Points on a hilly landscape, in no order, each with its height.
From any point a climber steps to the highest of the 4 points nearest to it. It stops when none of these is higher. Distance is the straight distance between rows; heights are no part of it.
K229: [146 152 142  59 137 156 140  93 105 139  64 145 119 148  92 109 165  85
 173 131 127 168 113]  h=450
K685: [192 152 155  69 150  96  64 124  89 133 172  67 117  89  46 120 167 121
 159 185 145 180 114]  h=671
K660: [156 123 127 173 151  98 136 138 140 131 201 156  89  98 137 146  75 147
 115 154 120 114 105]  h=569
K939: [ 81  83 102 157  94 145 117 156 159 169 142 103 145 137 194 116 111 140
  40 100  79  50 153]  h=774
K445: [125 126 158  56 122 142  65 139 106 139  49 100 150 110  63  83 198 100
 167 134 140 142 121]  h=173
K951: [ 67  94 117 158  60 144 160 116 172 119 149 121 158 147 219 118 108 158
 102  86 129  94 150]  h=470
K540: [ 72  85 112 138 105 147 143 158 144 153  91 143 153 151 160 122 120 130
  79 108 108  78 149]  h=636
K383: [127 143 109 169 127 139 153 124 147  98 138 148 134 140 161 159  96 143
 134 108 141 141 155]  h=587
K843: [ 82  89 107 136 119 110 163 146 130 155 127 149 141 139 152 128 112 148
  94 137 116  87 133]  h=567
K764: [170 168 122 139 146 126 121  99 111  94 150 118 119 125 108 142 129 133
 149 125 138 152 138]  h=685
K651: [122 137 129 127 139 112  94 136  94 122 148  72 139 105  91 109 159 140
 127 138 140 118 127]  h=663
K936: [156 155 153  54 137 133 148  55 107 110 104 122 122 140  86 104 161  94
 190 143 134 179 102]  h=435
K941: [189 141 145 106 143 105 151  93 116 127 171 146  84 118 107 136 133 114
 157 155 131 162  73]  h=676
K573: [103  79 158 190 104 194 128 158 199 114 140 161 132 106 190 129  68 131
  66  93 108  78 127]  h=545
K673: [ 92 116 116 168 112 167 120 155 149 115 104 123 153 138 159 136 137 128
  92  84 123 103 152]  h=741
K283: [221 171 155 138 149 132 135  73 158 110 201 188  64 118 151 147  68 117
 161 127 115 149  91]  h=471
K389: [155 146 116 146 155  77 105 139  97 128 178 101 116 107  96 133 132 148
 130 159 134 123 117]  h=646
K991: [102 117 135 139 104 159 131 120 131 102  88 111 155 134 130 107 170 118
 126  83 141 115 136]  h=439
K866: [129 121 148 172 130 195 119 135 154  98  98 145 122 126 141 126 143 107
 102  82 124 121 121]  h=558
K917: [146 152 139 163 118  93 183  79 161  93 188 164  98 144 164 148  54 172
 173 130 158 149 118]  h=455
K558: [ 99  94 142 163 102 173 179 135 186 112 115 188 133 138 189 152  72 135
 104 107 134 127 143]  h=519
K978: [153 144 168  12 138 106  49 144  99 155 109  78 141  81  48 100 179 109
 188 191 146 182 119]  h=290
K169: [101 120 129  97 130 105 151 120  99 134 103 129 142 140 110 104 154 128
 150 138 143 135 111]  h=566
K305: [132  98 134 154 150 164  95 173 124 141  91 142 111 110 113 121 156  98
  80 111 104 110 106]  h=485
K942: [ 66 119  94 120 111 131  90 174 131 159  72 105 172 156 138 113 149 131
  97 102 111  78 177]  h=445
K358: [141 125 136 103 139 164  97 148 110 143  60 143 116 122  80 111 181  80
 138 124 118 136 114]  h=508
K804: [ 83 143 101 117 112 125 129 136 117 120  80 106 175 155 134 125 146 144
 140 105 147 128 180]  h=489
K546: [193 173 151  64 132  91 164  41 106 111 154 126 101 154  98 121 128 114
 197 149 132 188  97]  h=386
K737: [182 166 141 102 155 146 101  97  98 111 126 116 119 112  82 126 155  98
 152 135 126 158 120]  h=578
K680: [ 78 116 103 122 102 126  72 162 129 169 107  61 167 147 154  91 164 141
  71  92  95  54 170]  h=291
K382: [177 136 137 137 175 127  94 152 109 136 157 121  88  91 104 140 148 107
 108 153 111 144  84]  h=512
K100: [124 121 114 130 160 125 111 155 112 143 108 134 132 122 112 134 144 117
 111 133 120 117 126]  h=425
K588: [159 153 139  57 149 127 131  94  94 140  97 136 118 132  85 120 160  96
 175 155 136 171 117]  h=524
K606: [135 150 106 184 140  91 108 140 117 110 191  81 126 113 134 139 102 161
 114 135 134 112 139]  h=640
K721: [102 113 121 179 128 164  78 174 140 137  99 100 137 126 145 119 135 123
  47  85  89  81 135]  h=634
K47: [138 147 117 127 147 109 132 117 101 114 130 127 134 133 106 136 131 136
 146 141 145 141 137]  h=650
K181: [ 74 110 119 164  85 124 188 113 171 112 141 156 146 154 211 155  71 159
 120 113 141 134 154]  h=382
K562: [ 78 126 125  98 108 134  85 150 109 129  73  82 182 133 109  88 176 133
 136 106 137 101 157]  h=410
K872: [ 81 133 118 125 115 102 186 103 117 111 116 127 152 167 150 130 111 153
 154 124 152 148 140]  h=405
K380: [186 156 146  56 159 110  69 136  91 147 138  92 115  95  53 126 169 102
 166 178 134 174 117]  h=652
K485: [128 156 111 147 128  99 141 108 118 101 157 104 135 139 122 137 121 163
 152 131 152 138 151]  h=632
K884: [129 124 137 194 136 192 112 143 160  98 120 141 127 121 159 146 112 119
  93  84 114 121 132]  h=635
K274: [141  97 132 127 149 141 146 151 125 149 113 170 103 113 110 144 140  99
 109 143 113 131  98]  h=525
K67: [122  87 148 104 129 131 127 157 116 161  91 147 120 114 103 109 182 101
 116 138 123 127  83]  h=764
K68: [103 120  88 164 139 112 114 164 128 149 141 108 142 131 150 142 110 144
  87 123 110  93 159]  h=614
K848: [139 108 160 181 133 189 140 127 174 106 145 192 104 102 166 138  82 123
 111 105 127 119 108]  h=570
K207: [124 110 131 179 139 162 123 151 148 123 131 149 125 114 151 144 110 126
  80 109 108 100 123]  h=642
K856: [132 113 149 127 128 162 138 108 123 115 103 139 125 123 114 106 167 111
 133 105 135 136 106]  h=467
K353: [112 107 119 157 125 117 170 122 132 124 154 155 123 127 148 131  97 148
 121 138 132 112 121]  h=602
K576: [ 72 106 112 141  88 162 150 158 153 127  61 140 162 169 157 137 132 125
 107  81 128 122 177]  h=625
K122: [163 145 129 163 139 125 166 113 161 104 172 189 101 134 157 171  49 146
 148 133 138 141 134]  h=511
K971: [143 136 127 141 139 188 153 121 138 122  86 179 114 138 132 146 121  93
 130 108 114 139 138]  h=762
K286: [186 156 129 149 170 161 123 112 130 116 143 157  97 109 121 145 118 100
 130 123 114 147 109]  h=791
K206: [129 109 130 146 139 156 169 129 151 123 123 192 117 132 148 155  83 124
 118 134 124 133 128]  h=620
K228: [145 134 130  94 135  60 112 129  87 141 164  85 120 105  77 120 156 142
 161 180 148 147 105]  h=626
K570: [118 127 104 150 131  80 162 125 120 127 161 135 126 137 136 136 103 156
 133 145 138 120 132]  h=607
K210: [ 96 123 138  74 128 115  38 176 101 149  71  78 168 101  80  81 184 121
 139 140 130 107 132]  h=25
K307: [106 124 128 209 107 136 129 151 195 113 208 134 121 108 221 157  32 164
  91 115 122 101 153]  h=784
K934: [143 161 146  22 142  91  81 120  91 144  97  99 146 111  54 103 152 129
 202 188 151 172 131]  h=276
K883: [104 102 142 104 123 137  91 160 109 140  68 117 140 120  98  94 194 107
 121 113 132 112 114]  h=790
K149: [133 122 143 134 120 191 114 139 132 121  46 151 123 146 108 115 169  90
 129  83 122 127 131]  h=453
K803: [144  98 157 136 121 209 173 109 168 123  90 212 101 135 146 135  97  93
 120 115 114 142 105]  h=618
K595: [ 94 105 124 196  94 167 131 147 198 105 155 137 148 123 219 165  78 144
  83  88 126 112 155]  h=641
K178: [101 107 124 180 109 127 137 123 147 123 166 132 135 114 168 122 107 155
 107 115 131  93 122]  h=611
K898: [181 157 142 102 141 110 192  58 133 114 149 183  91 160 135 137  86 124
 174 145 128 169  93]  h=583
K142: [ 89 136 104 133 111  78 131 122 100 129 160  71 153 133 122 111 135 165
 134 138 145 106 151]  h=659
K345: [179 154 149  56 140  98 119  88  96 132 141 107 115 121  74 117 167 111
 176 167 142 179 106]  h=644
K591: [137 154 118 202 126 135 131 142 172  92 189 138 114 121 196 179  55 155
 120 109 141 135 149]  h=657
K724: [104 128 101 182 117 157 138 157 175 107 130 149 139 141 190 188  83 137
 104 101 132 140 175]  h=568
K88: [ 88 111 107 191 106 156 109 159 174 139 159 105 141 130 205 142  82 146
  49  99  91  78 161]  h=680
K188: [125 132 110 140 121  49 160 114 107 127 184 111 111 129 108 123 107 166
 156 165 147 118 114]  h=559
K610: [125  86 146 140 138 146 100 166 120 146 105 124 120 105 109 111 179 102
  85 115 111 104  80]  h=604
K213: [ 63  98 107 125  84 123 142 131 129 141 105 103 170 157 169 101 146 149
 101  99 115  83 154]  h=561
K135: [183 153 134  80 152 139 117 112 103 139 116 139  99 120  86 140 159  86
 150 151 117 164 108]  h=487
K602: [141 121 147 189 134 132 139 131 166 112 195 174  98  98 171 143  59 155
 116 131 130 108 117]  h=565
K130: [106 119 114 202 117  90 133 139 152 132 220 112 103 104 171 128  68 174
 101 144 120  78 123]  h=624
K494: [210 194 139  28 138 106 132  52  93 130 140 116 106 146  72 125 133  91
 193 153 125 180 119]  h=454
K686: [ 93 130 114 118 130 147 100 161 118 130  66 114 160 139 116 115 160 118
 129 104 132 114 157]  h=540
K271: [180 170 152  13 136  89 131  71  89 141 122 113 114 143  65 114 146 104
 199 178 136 191 108]  h=527
K203: [ 55 112 106 103 103 101 153 132 112 149  86 112 170 160 146  97 138 148
 127 127 129  98 149]  h=491
K71: [122  96 131 184 141 148 108 166 143 146 149 133 117  94 149 128 112 130
  56 125  93  88  96]  h=535
K619: [ 89 106  99 177  97 119 140 133 154 144 176 109 137 125 195 125  97 162
  76 124 109  72 147]  h=660
K426: [125 110 145  79 129 109 103 137  98 142 111  98 138 100  82  99 197 114
 150 152 143 139  99]  h=391
K972: [ 95 139 112 148 105 124 146 110 129  95 128 101 160 143 150 129 137 149
 139 102 154 134 162]  h=449
K460: [101  89 127 160 109 190 159 160 175 125  77 176 136 148 163 153  93 117
  89  99 122 113 152]  h=498
K960: [235 186 138  88 142 120 155  52 141 128 171 182  70 150 134 159  77  86
 169 134  99 157 100]  h=531
K2: [192 159 133 111 152  89 136  92 105 114 172 127  98 132  98 135 127 132
 162 154 137 160 107]  h=731
K916: [168 157 127 121 148 139 147  91 110 109 135 145 113 133 116 138 129 116
 158 129 133 154 128]  h=665
K631: [103 127 104 118 129  82 115 139  94 144 137  89 148 126 113 111 141 148
 131 149 135 106 139]  h=743
K187: [137 136 138  94 131  87 154  89  97 122 138 115 125 132  93 105 153 141
 171 154 153 157 104]  h=459
K555: [ 95  90 116 139 134 141 125 179 129 160  79 145 140 133 122 126 141 116
  76 120 107  93 132]  h=530
K889: [ 97 100 136 121 109 151 142 139 123 130  64 145 140 140 118 105 163 116
 123 104 131 114 122]  h=544
K194: [175 157 132  63 158  78 101 123  81 150 140 113 115 120  62 131 154 118
 175 180 143 164 117]  h=765
K953: [191 145 125 120 163  93 130 122 109 139 168 147  88 118 101 156 124 125
 145 163 127 150  97]  h=655
K779: [164 120 148  81 126  86 134 111 104 145 155 113 103 105  82 121 176 119
 164 176 140 165  77]  h=526
K335: [114 141 121 119 129  71 189  92 108 118 138 134 125 162 123 129 106 160
 164 151 149 155 118]  h=478
K15: [136 155 141  87 138 138  96 106  99 113 103  93 148 124  79 106 159 122
 167 135 151 158 151]  h=490
K771: [143 127 132 112 164 136  72 167 101 151  94 108 118  97  79 116 181  97
 119 138 114 131 109]  h=345
K419: [ 63  77 113 134  60 156 169 141 173 153 106 138 167 172 207 119 103 142
  69  91 104  81 166]  h=562
K977: [ 73 123 123 116 105 145 160 123 129 115  63 126 164 169 146 118 142 133
 145  94 149 138 159]  h=553
K739: [136 164 126  64 143  85 122 105  86 128 113 104 144 141  77 113 133 143
 188 163 157 162 149]  h=420
K857: [110 137 111 205 127 154 111 151 170 101 162 115 134 120 191 163  84 146
  83  94 119 112 154]  h=639
K394: [ 75 106  94 169 119 163 104 184 164 155  93 121 157 152 170 149 116 123
  54  88  97  84 183]  h=627
K65: [127 137 101 172 135 100 146 135 138 121 172 137 122 123 149 156  85 157
 119 132 136 113 142]  h=630
K499: [191 130 157  65 118  52 127 111 110 145 195  80  91 102  58 131 178 137
 187 190 147 185  78]  h=436

Call two points neighbours if one is among the 4 nearest of the other. Go from one point of each pair to the other, from neighbour to neighbour, staying as high as possible. Name the lowest point that can't be avoided.
K883 and K971 => K889
K2 and K631 => K47
K673 and K307 => K540
K631 and K194 => K228
K307 and K939 => K595
K286 and K2 => K764
